Points on a hilly landscape, in no order, each with its height.
From any point a climber takes the steepest step (rise divided by distance) to one of its 2 nearest points. It stops when none of these is higher. Distance is the straight distance between rows; heights are no part of it.
z779: 15 -2 24 -11 -40 13 -18 -11 -5 -9 -6 16 -17 14 -13 -14 7 -3 9 12 -4 -8
 -11 -4 -10 -33 15 18 4 21 -10 22 7  (h 2.47)
z652: 25 25 18 5 -33 28 -21 18 38 -10 17 15 -21 -18 -10 -21 -25 4 -9 10 2 -2
 14 13 10 -3 -4 17 6 -4 10 24 -2  (h 1.06)
z179: -33 -2 26 -1 -16 4 -2 -33 -7 -51 -7 20 20 15 -9 25 23 3 16 -8 9 7 16 -15
 -12 -43 -17 -1 2 -7 -2 14 29  (h 2.34)
z859: -36 -11 25 -19 -18 -10 18 -36 19 -12 -5 2 29 11 -11 -18 17 12 22 -25 -21
 -17 9 12 11 -7 16 -16 -5 -2 9 -3 30  (h 1.50)
z478: 11 -32 5 -6 1 29 -4 -7 -34 -5 -10 26 -45 21 7 11 2 -1 1 -10 -9 10 -32 -5
 -13 -29 -16 -1 -13 19 23 7 22  (h 3.59)
z123: 10 10 -20 -18 14 -19 6 -12 -24 29 25 1 -8 -1 23 -24 8 23 -6 -17 -11 -17
 8 28 29 20 19 -13 9 -1 -21 -12 15  (h 3.84)
z894: -16 15 10 -39 18 23 -3 -20 14 -25 2 29 13 12 13 6 11 0 16 -32 13 -11 11
 7 16 -26 -6 -9 -21 5 21 14 20  (h 1.69)
z595: 3 6 -11 -21 16 -40 4 -41 0 30 5 -30 25 -6 7 -9 2 21 19 -9 -16 -37 8 -3
 22 5 15 3 -4 4 -9 7 -9  (h 2.74)
z648: -19 23 5 14 -9 -5 -12 20 0 -4 16 13 23 6 12 -25 26 11 -11 -3 3 -17 19 7
 18 24 18 -26 -8 -5 12 -19 23  (h 2.28)
z755: 7 -3 -9 28 -4 -6 -8 15 -32 -6 0 -10 -10 6 -9 8 -16 14 -28 -9 19 -6 -1
 -26 -27 -3 -19 4 3 -19 -12 -2 -12  (h 2.36)
z766: -18 -11 3 10 15 -33 12 -32 0 -8 -19 -17 38 17 -2 9 9 -7 3 -20 23 13 -3
 -27 -2 -9 -7 1 11 -3 -3 -15 4  (h 2.80)
z534: -28 -14 8 -19 -16 -6 -8 -21 5 -23 9 8 33 20 9 -19 48 17 7 -11 -1 -21 34
 15 23 -6 -6 -24 -29 8 5 -4 40  (h 1.64)
z754: -9 18 10 -2 -1 -23 -5 1 35 16 -5 -30 32 -9 -1 -8 -11 -30 23 32 -7 3 -20
 -10 -17 14 9 29 27 4 -17 -29 -16  (h 3.82)
z53: 12 -52 -15 25 14 -7 -1 23 -48 -5 -5 0 -24 10 16 7 22 -1 -17 21 7 29 -28
 8 13 4 -13 -12 -17 7 16 -21 0  (h 2.35)
z818: 2 -8 8 -16 -14 -12 -10 -28 6 9 14 -33 23 -12 -10 -2 22 0 6 10 18 -32 33
 -4 4 -11 -2 -14 -14 1 -28 -7 8  (h 3.45)
z841: -42 6 36 26 -14 -28 5 -8 -23 -18 -4 -7 12 -2 -9 5 -1 4 17 6 -12 3 -1 -15
 -3 -8 12 -7 24 -22 4 -1 12  (h 0.88)
z283: -2 -3 -31 19 26 -16 14 8 -39 -4 12 15 4 27 22 13 19 19 -35 -11 28 8 -2 4
 -10 17 -29 -3 -1 5 -3 -26 -2  (h 1.57)
z387: -9 -5 -1 1 9 -17 26 19 21 36 -7 -10 -4 4 27 -12 -40 -7 -1 8 -34 16 -37 3
 0 43 12 20 22 -27 -2 -2 -17  (h 0.77)
z649: 8 10 -8 -21 18 18 1 9 -4 37 4 7 -37 -1 21 3 -21 -12 12 8 -23 10 -22 3 1
 7 23 3 -1 14 5 8 -3  (h 3.21)
z349: 27 43 -18 11 -4 9 -28 25 9 26 13 -16 10 -24 -4 -23 -6 -1 -6 0 7 -24 3
 -11 4 23 22 2 -2 -15 -13 4 -15  (h 2.57)
z343: -14 -19 1 10 2 3 -11 5 -8 -37 5 31 -19 -3 9 9 -12 13 -1 -19 8 24 -2 17
 20 6 -20 2 -20 -1 22 4 14  (h 3.46)
z768: 30 11 -61 14 16 -6 0 27 -31 26 17 10 8 -18 -8 -18 36 7 -33 -1 9 10 12 18
 16 20 16 -13 -2 -3 -23 -3 -17  (h 1.16)
z287: -28 14 6 -44 30 5 15 -29 11 -14 11 11 15 -7 19 17 -5 16 27 -40 0 -18 13
 17 34 -7 1 -13 -24 -16 18 9 13  (h 1.55)
z148: -6 10 -18 24 28 -40 2 10 -33 5 18 9 -6 1 30 -9 -19 33 -14 -17 -12 2 -9 2
 25 31 0 0 12 -21 11 -14 -4  (h 4.61)
z311: -7 -28 26 -2 -10 -3 6 10 -46 0 -6 13 -16 28 23 -7 10 7 -17 -13 15 3 -10
 -8 5 -5 6 -28 17 -19 10 -34 38  (h 0.39)
z584: 3 -34 3 16 11 -3 15 -3 -4 11 -29 -30 -9 -12 -21 4 -26 -22 -1 0 4 20 -27
 -23 -10 8 -5 1 8 -13 -9 11 -24  (h 1.84)
z190: -3 28 -15 -2 30 0 21 3 31 4 -37 -8 8 2 2 26 -33 -21 18 -21 -14 24 -19
 -29 -17 -7 2 25 15 -6 16 1 -20  (h 2.08)
z136: 22 -3 6 -14 -2 35 -4 -1 27 -4 -10 12 -26 2 -14 18 -2 -13 7 4 8 0 7 8 2
 -30 -6 8 -14 27 18 36 -14  (h 2.46)
z982: 17 16 7 16 -11 8 -21 14 -19 -3 -13 1 -20 -4 -12 -2 -19 4 -3 -8 8 -3 -8
 -38 -19 -17 6 9 8 -16 -2 16 -8  (h 2.67)
z906: 15 -44 -15 14 -15 -17 -7 9 -45 1 9 -1 -2 11 3 -7 36 5 -20 18 15 5 5 12
 17 7 -5 -22 -14 1 -22 -18 8  (h 2.09)
z385: -4 25 33 -25 -1 22 -14 -11 15 -15 6 27 -17 -1 5 11 -7 -1 24 -7 6 5 11 2
 4 -27 1 3 9 4 11 6 25  (h 1.88)
z468: 37 -36 -17 19 8 38 -13 20 -4 1 -9 13 -30 -3 -5 6 5 -4 -33 1 24 15 5 -7
 -8 -21 -28 -10 -21 10 15 33 -19  (h 4.63)
z664: 3 24 26 3 -36 25 -8 7 46 -10 -11 14 14 -11 -23 -20 -14 -2 9 -7 -14 -3 4
 -6 0 -16 19 3 8 -11 17 26 2  (h 0.89)
z446: 10 -15 11 -20 -21 -8 -20 -23 -24 -15 -9 7 -6 29 4 -9 30 -2 5 -3 10 1 -6
 -8 -3 -27 4 1 -6 28 -10 -3 23  (h 2.71)
z209: 3 24 -31 8 2 -19 6 16 24 9 23 -15 21 -23 -3 -1 7 -3 -2 39 -18 -4 3 40 3
 44 3 17 5 17 -14 -21 -20  (h 4.47)
z565: 25 -15 21 6 -32 25 -20 16 -3 7 -1 -10 0 -13 -18 -19 5 -20 -16 27 31 -15
 2 -5 -13 -9 3 -10 7 -4 -19 10 -8  (h 3.63)
z7: -34 -14 15 -22 21 15 49 -20 -9 17 -3 -2 -21 18 8 28 -14 9 5 -12 -11 -11
 -5 13 -8 -5 0 -14 -3 5 8 14 -4  (h 3.27)
z938: -19 27 3 22 -12 -9 16 1 15 -28 -16 -15 13 -13 -35 19 -23 6 12 -8 -11 0 3
 -30 -29 -22 3 19 7 -15 2 23 -24  (h 1.62)
z186: -11 8 6 -43 32 -4 24 -27 27 17 6 -7 4 -12 22 19 -29 6 28 -27 -14 -5 8 17
 28 9 7 0 5 -11 11 -6 7  (h 1.41)
z243: -21 -14 28 -2 6 -10 24 4 -23 11 -10 5 -12 27 19 -5 -5 -9 -2 3 -6 6 -23
 -15 -9 -3 19 -15 29 -7 10 -23 17  (h 0.53)
z922: -29 -25 26 18 -18 10 -9 -2 9 -48 -3 14 15 -1 -16 18 12 12 6 -8 11 8 28
 -5 3 -26 -19 -9 -25 -7 6 32 6  (h 2.10)
z184: -12 5 -1 13 -22 -17 8 12 -34 -15 7 0 3 32 10 1 25 17 -12 24 2 -13 -14 12
 -16 8 5 4 -9 22 -2 -7 -5  (h 3.52)
z472: 21 42 6 15 -5 27 -29 50 25 -9 9 9 -17 -12 -9 -10 -25 -4 -20 -1 7 -4 16
 -14 -13 8 -5 13 9 -8 19 9 -13  (h 1.24)
z624: -3 -30 -13 -18 4 -37 -10 -25 -13 11 -4 -31 15 2 8 -21 26 5 21 5 -16 -15
 2 1 30 1 19 -12 -22 18 -14 8 -1  (h 2.52)
z856: 1 -13 11 18 -16 9 -7 -2 -32 -19 -14 6 -37 -5 -20 10 -22 5 11 -2 -22 12
 -22 -26 -19 -27 2 11 -5 -13 8 25 -7  (h 3.03)
z996: 24 8 3 15 0 14 -27 24 -35 -13 16 39 -33 7 20 -3 -5 8 -27 -8 20 8 -4 -1
 -1 -2 -10 -3 11 -7 20 -22 26  (h 4.64)
z425: -6 21 7 10 23 -35 0 -9 -8 16 6 -13 -5 -12 11 9 -43 4 10 -3 -11 1 -9 -30
 -5 8 -6 21 34 -26 -5 -3 -13  (h 3.28)
z734: 1 22 -43 12 14 -36 -4 -25 -7 14 27 -12 41 -22 1 1 19 36 -2 -9 -3 -33 31
 8 17 15 -13 -1 -32 -6 -9 4 -6  (h 1.93)
z313: -16 -19 20 10 1 -2 20 -23 -32 -14 -23 -3 -17 16 -14 27 9 -10 6 9 -2 12
 -24 -25 -43 -40 -11 9 24 12 -3 -6 7  (h 3.90)
z759: 24 -6 -28 -17 23 21 26 4 25 32 -17 -14 -10 4 3 24 -11 -22 -2 -6 6 7 -3
 15 -2 24 -4 1 -8 15 2 9 -26  (h 2.66)
z416: -29 -6 -4 10 14 -10 20 -4 -29 -15 -7 -3 8 33 15 20 26 7 5 9 4 -8 -6 -7
 -10 -8 0 -5 -22 27 1 15 -17  (h 3.92)
z162: 16 -14 -5 13 -24 5 9 28 -1 -1 -9 -9 -4 7 -6 -15 -14 -8 -18 37 -5 2 -39 9
 -25 23 3 24 2 11 -11 -4 -26  (h 2.81)
z622: 11 -13 15 -3 2 40 7 -9 24 -1 -26 4 -29 -16 -36 25 -21 -19 10 -3 -10 20
 -3 -10 -19 -34 -7 5 5 -1 17 37 -15  (h 2.73)
z606: -4 -19 8 -21 10 -28 -1 -35 -14 3 11 7 -12 2 17 -13 -10 25 6 -31 -12 0 2
 15 31 12 4 -6 5 -8 -3 -11 25  (h 4.19)
z431: -3 4 6 -34 3 -16 15 -9 30 56 3 -24 15 1 26 -39 -9 -11 5 2 -27 -15 -7 13
 17 30 31 -7 25 -6 -17 -22 9  (h 1.00)
z24: 0 -27 12 8 -36 2 -31 -4 -24 -25 -6 13 15 29 9 3 51 -2 -2 3 19 -3 23 -25
 1 -33 -12 -16 -20 5 -10 10 19  (h 3.02)
z580: 10 -7 -9 27 -17 -1 14 41 -24 -8 6 8 -6 15 2 -9 15 5 -30 36 8 3 -26 24
 -13 25 3 6 2 14 0 -31 -11  (h 3.15)
z208: 14 -33 13 -14 -20 15 10 -2 31 6 -18 -13 -6 -7 -13 -12 -22 -26 8 33 -9 17
 -31 15 -18 13 -4 29 14 10 -23 4 -20  (h 2.53)
z266: 8 -22 6 0 -29 -2 -32 -14 -10 -8 12 -12 29 10 -3 -12 49 1 -7 18 19 -24 37
 -7 0 -23 -10 -20 -26 16 -22 6 17  (h 3.25)
z574: -1 -2 -19 3 37 -9 27 -15 -10 7 -3 -7 -7 15 8 33 -7 4 -18 -15 21 3 -6 -3
 -16 8 -28 9 1 18 -2 -10 -13  (h 1.80)
z836: 29 -7 13 1 -17 27 -4 27 31 11 -4 -5 -1 -7 -16 -13 -16 -20 -29 17 32 5 6
 9 -11 14 -13 -1 18 0 -7 -11 -10  (h 3.95)
z842: -25 29 0 24 -7 -22 -14 -7 0 -31 6 1 35 0 -9 5 -8 28 2 -30 7 -14 18 -26
 -4 -3 -17 4 -11 -24 12 1 12  (h 1.60)
z230: 11 2 -52 21 31 -9 7 21 -54 12 16 23 2 4 11 6 48 13 -37 4 22 17 7 16 5 7
 -5 -16 5 2 -12 -28 -7  (h 1.35)
z304: 0 8 -11 18 5 -4 -14 38 -4 2 15 8 -7 -20 5 -16 5 -6 6 20 -8 12 -1 17 30
 28 27 -13 -15 3 5 3 -12  (h 1.81)
z523: 1 33 -17 3 7 -4 -18 11 52 1 18 -10 31 -33 -10 2 2 0 24 -2 1 -11 30 13 27
 19 3 -8 -27 -5 22 -6 1  (h 3.96)
z566: -10 46 -21 -5 25 -15 12 8 19 7 20 -9 12 -16 10 21 -29 15 4 -7 -8 -11 17
 12 9 26 -2 13 0 -10 6 -7 -17  (h 3.89)
z169: 17 11 -32 5 -5 -3 -23 0 -23 20 22 -2 23 -6 -1 -23 46 21 -23 -12 11 -28
 34 0 17 5 7 -34 -23 -11 -26 1 16  (h 2.21)
z656: 16 -29 -17 -4 -1 -25 -9 1 -42 17 8 -27 3 -6 3 -23 31 2 -8 25 -1 -11 1 11
 25 16 17 -20 -6 7 -28 -5 -9  (h 2.30)
z560: -10 -18 24 -47 -3 12 15 -15 23 31 -15 -27 -9 2 0 -12 -12 -33 21 10 -20 0
 -3 0 0 -9 37 -5 23 4 -21 -3 -1  (h 0.98)
z499: 19 35 -3 -29 -11 26 10 0 54 21 -7 -5 -3 -11 4 24 -38 -11 21 -4 -18 -8 3
 10 -8 -1 7 23 4 -10 0 13 -22  (h 0.64)
z297: 13 -14 -10 -16 13 -2 12 8 0 26 -6 -2 -13 10 13 -10 -3 -18 0 7 -6 13 -16
 15 9 22 16 -2 6 23 -2 -13 -9  (h 2.92)
z936: 13 -27 7 37 -10 20 7 25 -2 -27 -17 0 -25 11 -20 11 -4 -14 -24 15 15 26
 -25 -13 -38 -10 -36 21 4 11 24 -6 -11  (h 5.17)
z629: -10 -20 17 5 -4 -16 11 -29 -53 -6 -22 -7 -15 3 -18 11 4 -6 16 3 -13 8
 -21 -38 -16 -37 11 2 21 -15 -13 18 4  (h 3.48)
z23: -26 4 1 12 32 -31 0 -3 -42 -9 10 11 -20 -4 25 17 -20 21 7 -14 -10 4 -6
 -9 15 9 -11 2 1 -21 20 9 1  (h 4.10)
z937: 8 17 -38 -9 26 5 18 16 -6 37 6 -10 17 6 0 5 31 -3 -19 4 19 -6 12 14 1 22
 14 -25 -1 12 -12 -9 -29  (h 0.99)
z641: -2 -51 -9 -25 13 17 17 -27 -3 -9 -11 2 -15 24 1 12 18 -1 -7 -20 16 9 5
 10 9 -17 -11 -13 -29 21 -5 20 -3  (h 4.98)
z924: -21 -39 30 9 -18 11 25 -15 -5 -22 -36 23 -19 17 -20 0 -5 -4 9 -14 -18 37
 -35 -7 -11 -23 13 -1 18 -10 13 -2 18  (h 4.62)
z770: -7 -8 17 14 -4 10 12 19 19 -18 -4 -2 -8 7 -18 10 -19 -9 -20 13 25 13 -4
 2 -30 10 -19 8 19 7 4 -23 -9  (h 4.42)
z747: -19 31 -17 27 -3 -39 -18 -26 -3 -12 15 -12 47 -8 4 4 13 37 12 -15 -7 -36
 26 -9 6 1 -18 5 -31 -15 6 -3 9  (h 1.78)
z805: 6 5 -4 2 2 -7 5 -3 47 1 -22 -25 36 5 -15 3 -5 -28 11 0 13 13 -8 -3 -8 13
 3 16 3 18 -6 -18 -15  (h 3.47)
z914: -6 -7 24 -35 -14 -7 -9 -7 8 25 6 -22 -8 5 17 -41 2 -21 17 11 -24 -11 -7
 3 14 4 41 -9 20 7 -20 -21 26  (h 1.12)
z724: 32 5 19 -1 -6 36 -17 19 21 10 -26 6 -12 -4 -10 -10 -12 -42 -4 20 9 10
 -16 -23 -22 -25 8 16 23 13 8 14 -12  (h 3.18)
z631: -9 24 5 -5 22 -11 -4 -11 -21 4 11 -3 -32 -19 10 26 -39 7 17 -2 -9 -3 0
 -16 -1 -9 -7 12 7 -8 5 9 -7  (h 3.64)
z897: -21 -25 34 -9 -18 -1 -5 -9 -24 -33 -12 30 -2 26 15 -11 12 10 6 -26 9 16
 -10 1 20 -5 -6 -21 4 -11 15 -17 47  (h 0.26)
z310: 10 -34 -13 7 28 0 18 24 -18 11 -13 7 -25 15 21 0 4 -17 -12 15 0 31 -32
 15 11 18 5 -9 -4 19 18 -32 3  (h 2.65)
z514: -17 13 15 17 -9 3 -1 2 15 -44 -10 15 10 -1 -20 9 -19 16 -9 -39 13 13 14
 -24 -17 -13 -19 4 11 -29 14 -1 18  (h 1.37)
z200: 5 9 -23 35 -16 -18 -21 28 5 -31 -1 -14 18 -7 -22 -9 -12 24 -10 -11 -5 -2
 8 -12 -8 17 -16 17 -22 -4 1 12 -25  (h 1.98)
z340: -5 20 5 -30 -7 -6 19 -19 47 19 -3 -28 10 -16 3 21 -26 -18 44 20 -31 -11
 -4 13 0 1 17 31 5 1 -13 7 -19  (h 0.54)
z206: -19 11 -2 -27 17 6 28 -10 -14 18 26 5 -23 0 20 17 -6 22 -2 -3 -8 -23 16
 36 13 13 6 -16 -2 4 -11 7 1  (h 3.54)
z93: -10 15 6 -24 -11 -18 17 -2 34 40 10 -8 7 4 36 -20 -27 -15 8 14 -43 0 -24
 6 -3 27 22 20 30 -12 -19 -17 2  (h 0.90)
z284: 5 11 -11 5 20 22 -9 18 7 -21 17 25 -23 -15 6 12 -14 12 -17 -19 20 13 26
 14 13 6 -25 -8 -13 -10 20 10 3  (h 3.08)
z410: 32 -24 -1 26 -40 16 -34 18 -23 -8 15 5 1 0 -10 -13 26 7 -39 26 38 -16 29
 -5 -1 -11 -21 -19 -5 -13 -23 7 5  (h 3.31)
z121: -18 8 0 4 23 -5 21 -24 12 -24 -35 0 15 14 -11 23 -8 -11 14 -29 12 27 -14
 -27 -22 -20 -10 15 13 4 15 -2 -4  (h 2.44)
z632: -16 4 13 -14 24 -46 27 -29 1 27 9 -24 10 3 19 7 -19 8 14 11 -14 -24 -2 0
 5 6 4 10 32 -12 -9 5 -17  (h 2.97)
z623: -11 -24 20 -25 1 36 28 -18 11 19 -11 -9 -37 -5 -16 23 -23 -13 19 0 -22 2
 -11 11 -16 -15 1 -1 4 4 -2 25 -15  (h 3.01)
z286: 20 7 9 -10 4 48 -10 32 4 31 -5 8 -45 -16 5 -4 -26 -35 0 27 -15 6 -29 -11
 -23 3 7 9 13 -3 6 16 -15  (h 3.60)
z228: 25 -52 -9 -1 2 21 -9 -3 -9 -4 -1 15 -14 17 7 0 26 -4 -24 -3 30 18 14 5
 12 -20 -17 -19 -27 18 -8 16 2  (h 5.31)
z962: 29 -7 -13 5 -15 21 -25 -1 30 -6 21 17 28 -4 -2 -15 51 7 -22 13 29 -12 55
 22 23 -14 -22 -14 -21 25 1 20 4  (h 4.96)
z193: -30 8 38 -2 -7 26 5 -12 -8 -44 -2 33 -22 7 -14 21 4 -3 9 -4 1 10 4 -8
 -21 -44 -13 0 16 -1 21 15 27  (h 2.11)
z329: -30 3 30 5 -11 -6 15 4 4 -1 -9 -8 1 -5 -4 -4 -22 -9 16 12 -24 9 -20 -12
 -11 -6 26 8 29 -14 -8 -1 2  (h 0.72)
z272: -8 0 -15 -26 6 22 17 -8 -8 -8 28 30 -19 -2 12 4 10 33 -11 -19 -2 -10 28
 48 21 5 -5 -21 -21 -1 0 15 17  (h 3.32)
z475: -14 -2 8 29 -1 4 -13 31 -21 -56 8 27 -26 7 0 15 1 12 -8 1 8 21 -2 -2 -8
 -7 -33 8 -14 1 39 -1 13  (h 3.91)
z627: -7 -22 11 -20 1 5 19 -2 16 31 -21 -22 -18 -14 3 -2 -37 -38 13 35 -33 24
 -46 -7 -24 8 4 33 29 -16 -25 0 -18  (h 2.31)
z588: -8 47 1 -3 13 18 13 21 34 2 -17 13 -16 -7 2 15 -43 -17 11 -10 -33 24 -14
 -30 -38 -10 4 26 27 -17 18 4 -8  (h 1.77)
z593: 2 -3 -40 -1 23 -16 28 -7 -30 21 16 -14 14 6 7 12 28 17 -26 8 13 -13 14
 14 -3 10 -5 -19 -13 12 -30 5 -27  (h 0.87)
z127: -7 -26 23 30 -1 29 2 20 -3 -36 -5 22 -39 3 -15 14 -15 -4 -11 1 2 28 -9
 -4 -25 -22 -41 9 6 7 42 -4 13  (h 4.48)
z273: 22 18 -48 -19 10 -6 -7 -20 0 20 27 -7 17 -17 0 -2 33 24 -5 -7 6 -28 38
 19 20 2 7 -18 -27 4 -21 7 -1  (h 2.06)
z357: 15 -3 -11 22 7 -2 -2 28 -38 9 11 12 -38 -2 19 -8 -27 18 -24 -8 -2 12 -22
 3 -1 23 -2 0 12 -24 9 -27 11  (h 5.38)
z994: -15 -23 4 -11 -2 -11 11 -13 29 -16 -5 2 5 3 0 1 -12 5 24 -7 -24 20 -11
 35 26 18 9 14 -17 21 9 5 -4  (h 4.20)
z543: 14 11 -35 20 1 -13 -6 21 4 -8 19 -4 20 -6 -11 1 27 -4 -14 27 21 9 10 24
 -6 24 -11 15 -9 29 -11 -18 -27  (h 4.89)
z753: -7 11 26 31 -48 -23 -23 -5 -24 -13 -3 -10 11 -6 -13 -25 2 16 6 -4 -16
 -18 -6 -24 -5 0 10 0 6 -28 -5 -4 25  (h 1.07)
z720: -3 -25 -6 -6 21 25 20 -29 7 -24 -17 14 -12 25 -2 31 6 -1 -2 -32 16 24 -8
 2 -15 -25 -38 11 -28 18 14 19 2  (h 5.58)
z602: 34 -21 -6 8 11 38 -16 27 -23 24 -1 7 -46 -11 -5 -1 -9 -16 -18 16 8 6 -19
 -12 -3 -6 -6 -14 -8 3 10 18 -13  (h 4.07)
z56: -4 27 -13 10 20 7 -16 22 26 -21 2 9 30 8 3 14 26 -6 -1 -3 31 1 20 2 7 0
 -3 -1 -21 22 17 -2 -13  (h 4.83)
z618: -20 17 16 12 -26 -14 -2 -19 36 0 13 -9 32 -9 -17 -20 4 12 20 1 -16 -29
 16 6 -1 9 6 1 -16 2 10 -17 25  (h 1.36)
z404: -11 30 -8 29 2 -23 -2 26 16 -23 -10 -24 15 -14 -22 4 -32 9 -8 -11 -8 -2
 3 -29 -27 11 -10 22 6 -19 5 0 -28  (h 1.70)
z520: -7 -27 8 7 -4 12 -15 -5 -37 -26 -8 29 -2 30 18 16 20 12 -14 -25 30 10 12
 -23 -3 -33 -33 -17 -13 -20 -4 6 32  (h 2.70)
z13: -28 -29 15 -13 5 -31 10 -32 -10 -12 -13 10 -3 17 12 -10 -9 9 28 -23 -29
 16 -23 8 27 -3 13 9 -6 3 6 10 7  (h 4.68)
z916: 43 29 -36 -21 7 19 -11 15 35 22 13 -1 -5 -31 -1 9 2 -14 -1 21 8 3 25 39
 14 19 -3 11 4 16 -12 -7 -18  (h 2.50)
z673: -28 9 18 14 -10 22 20 3 11 -26 -11 2 9 -6 -27 22 -5 10 7 -6 0 -4 15 -21
 -13 -30 7 -11 -11 -12 7 40 -16  (h 1.86)
z813: 7 -31 -6 1 21 17 25 13 3 35 -32 -26 -24 -17 -5 8 -34 -37 4 18 -19 22 -44
 -21 -27 15 -8 13 15 -11 -2 4 -24  (h 2.07)
z625: -8 -33 -23 7 -2 -21 0 -4 -41 -8 22 9 19 14 23 -15 57 25 -23 -8 2 -6 32
 20 28 13 -12 -37 -19 -5 -17 -17 29  (h 1.91)
z880: -21 8 9 11 11 -31 4 -4 -2 5 11 -14 36 8 8 -5 15 -3 -1 -3 13 -11 11 -8 7
 16 4 -13 9 2 -1 -24 1  (h 2.51)
z453: 21 5 -20 16 -9 8 -24 20 12 -13 18 20 9 -3 -10 -1 28 4 -21 13 27 5 24 13
 10 2 -13 -3 -15 23 3 1 -4  (h 5.45)
z803: 21 45 3 -11 -20 25 -12 13 66 -8 -12 -6 9 -22 -20 12 -27 -2 18 -6 -14 -13
 16 -8 -7 -18 0 29 7 -14 21 27 -26  (h 0.75)
z573: 31 30 -20 20 -14 -5 -41 6 -8 24 26 -7 11 -27 -8 -39 17 5 -13 2 7 -29 19
 2 20 20 9 -16 -6 -13 -18 -13 15  (h 2.38)
z239: -22 9 -21 -9 22 -1 5 3 6 -21 3 9 26 25 14 15 41 -2 9 1 11 -9 13 8 14 -2
 3 -7 -43 35 14 10 -7  (h 4.36)
z125: 5 -36 33 8 -16 4 4 6 -42 16 -12 -17 -29 -10 -7 -11 -23 -14 -11 24 1 -3
 -30 -8 -10 2 7 -12 26 -33 -15 -18 10  (h 3.06)
z80: -10 7 5 -19 15 -30 22 -48 26 9 -21 -20 44 9 -7 5 3 -7 22 -22 3 -1 -1 -15
 -2 -16 13 4 22 5 -5 -16 3  (h 3.09)
z620: 34 19 -19 -8 13 36 -8 20 9 8 26 23 -39 -25 0 15 -4 -6 -6 14 7 10 20 32
 15 5 -9 -1 -2 18 7 11 -7  (h 2.72)
z62: 11 38 -6 3 4 22 1 45 38 3 -13 -1 -13 1 -6 9 -43 -20 -11 1 -11 15 -8 -17
 -36 17 -10 33 21 -5 12 -6 -25  (h 1.51)
z414: 9 1 7 -15 -7 11 -4 -2 33 4 11 -18 5 -23 -14 6 -6 -9 13 12 10 -11 25 13
 14 3 9 -9 -11 2 -3 6 -3  (h 3.68)
z715: 26 33 -36 15 9 -17 -27 6 -1 38 30 -14 23 -46 -13 -32 22 3 -11 19 -2 -19
 14 21 20 41 6 -4 10 -7 -26 -31 2  (h 2.23)
z198: 20 18 -42 6 23 -4 3 9 -14 18 2 -6 -14 3 -1 20 -25 8 -27 -5 13 -4 -6 -6
 -29 15 -25 15 5 4 -11 -6 -31  (h 2.03)
z238: 10 -22 -15 -6 4 -7 -7 -15 -45 1 9 11 -37 10 12 13 3 20 -2 0 -7 0 -11 10
 5 -8 -11 4 -21 15 -2 14 2  (h 3.22)
z975: 29 -6 -1 4 -21 13 -25 29 8 12 6 2 0 -17 -5 -38 16 -11 -1 26 -5 -3 0 23
 32 17 31 -20 -12 8 -2 12 -5  (h 1.63)
z923: 7 31 2 -1 -20 -1 -18 27 37 17 15 -11 16 -15 1 -18 -6 -23 5 46 -11 -6 -9
 23 -4 32 11 25 8 16 -13 -18 -12  (h 4.18)
z838: 12 6 5 1 13 21 -10 8 -31 5 -10 29 -36 23 19 4 -4 -10 -7 -11 2 14 -33 -22
 -21 -18 -10 3 9 14 31 -15 17  (h 4.00)
z852: 18 -21 29 -12 -17 5 -8 -13 -12 16 -1 -15 -13 -6 -5 -10 -10 -17 -7 11 16
 1 -10 -11 -14 -2 3 -2 23 -4 -26 -13 16  (h 3.34)
z546: 26 31 3 -5 -9 17 -29 16 15 21 -12 -10 2 -14 -10 -17 -22 -21 7 3 3 -10
 -11 -31 -15 -6 18 16 19 -15 -15 6 -16  (h 2.83)
z375: -28 -23 21 -4 -21 -28 4 -31 -42 -19 -9 6 13 29 16 -1 20 24 5 -33 -4 -6 1
 -15 10 -11 -8 -13 -3 -17 -5 2 32  (h 0.13)
z513: 22 12 -12 10 -8 3 -3 27 14 19 12 -8 7 -17 -8 -25 -18 -3 -30 15 15 1 -2
 19 -8 45 -4 0 25 -13 -22 -37 -7  (h 3.61)
z870: -3 -45 6 -4 21 -22 14 -15 -27 25 -18 -21 -21 -5 2 0 -24 -5 6 2 -12 6 -27
 -13 10 4 10 -5 4 -10 -7 11 -17  (h 1.61)
z326: -1 3 10 -17 -18 -8 -15 -11 30 14 2 -14 27 1 -4 -38 23 -15 22 14 -20 -19
 8 11 13 4 31 -11 -6 24 -1 -13 19  (h 1.23)
z951: -20 -34 23 -28 0 9 25 -33 14 -11 -31 16 -10 27 -5 -7 -2 2 15 -30 -20 19
 -21 11 3 -19 17 -2 10 7 4 9 15  (h 5.28)
z224: 3 6 9 -25 -15 13 2 -15 20 -6 -18 4 8 11 -14 7 6 -12 28 2 -17 0 -13 -4 -5
 -33 23 17 -9 28 4 26 -12  (h 2.24)
z582: -19 20 18 13 3 1 -19 29 3 -11 6 14 7 -5 8 -13 2 -9 15 2 -2 8 -1 -5 15 14
 24 -14 -6 -4 24 -3 7  (h 2.04)
z339: -17 20 18 -4 -9 2 -1 -31 7 -29 -17 10 29 -5 -25 10 17 -1 19 -15 7 4 16
 -30 -10 -44 15 -15 24 -19 -2 2 28  (h 2.58)
z774: -17 21 10 -31 -6 -3 19 -48 16 -15 -7 1 25 4 -7 18 5 12 18 -32 5 -20 11
 -13 -12 -45 9 5 14 -4 -7 1 17  (h 2.82)
z590: -2 40 -26 4 12 -25 -7 0 42 17 24 -23 36 -31 4 3 -2 0 13 13 -16 -15 18 25
 21 37 0 9 -10 6 7 -26 -8  (h 4.21)
z609: -2 21 10 17 -18 -30 -20 -9 12 4 4 -26 26 -23 -11 -29 -13 6 13 10 -18 -24
 0 -6 -2 20 12 9 -4 -10 -7 -5 6  (h 1.25)
z158: -30 -13 -18 -2 15 -17 4 -17 -5 -22 21 17 44 12 18 -10 46 28 0 -18 6 -17
 32 28 32 12 -21 -29 -41 -5 4 -5 31  (h 1.76)

For each start below, name the point where the climber stops.
z499 => z80
z656 => z357
z224 => z209
z897 => z618
z842 => z546
z813 => z453
z387 => z453
z287 => z80
z520 => z209
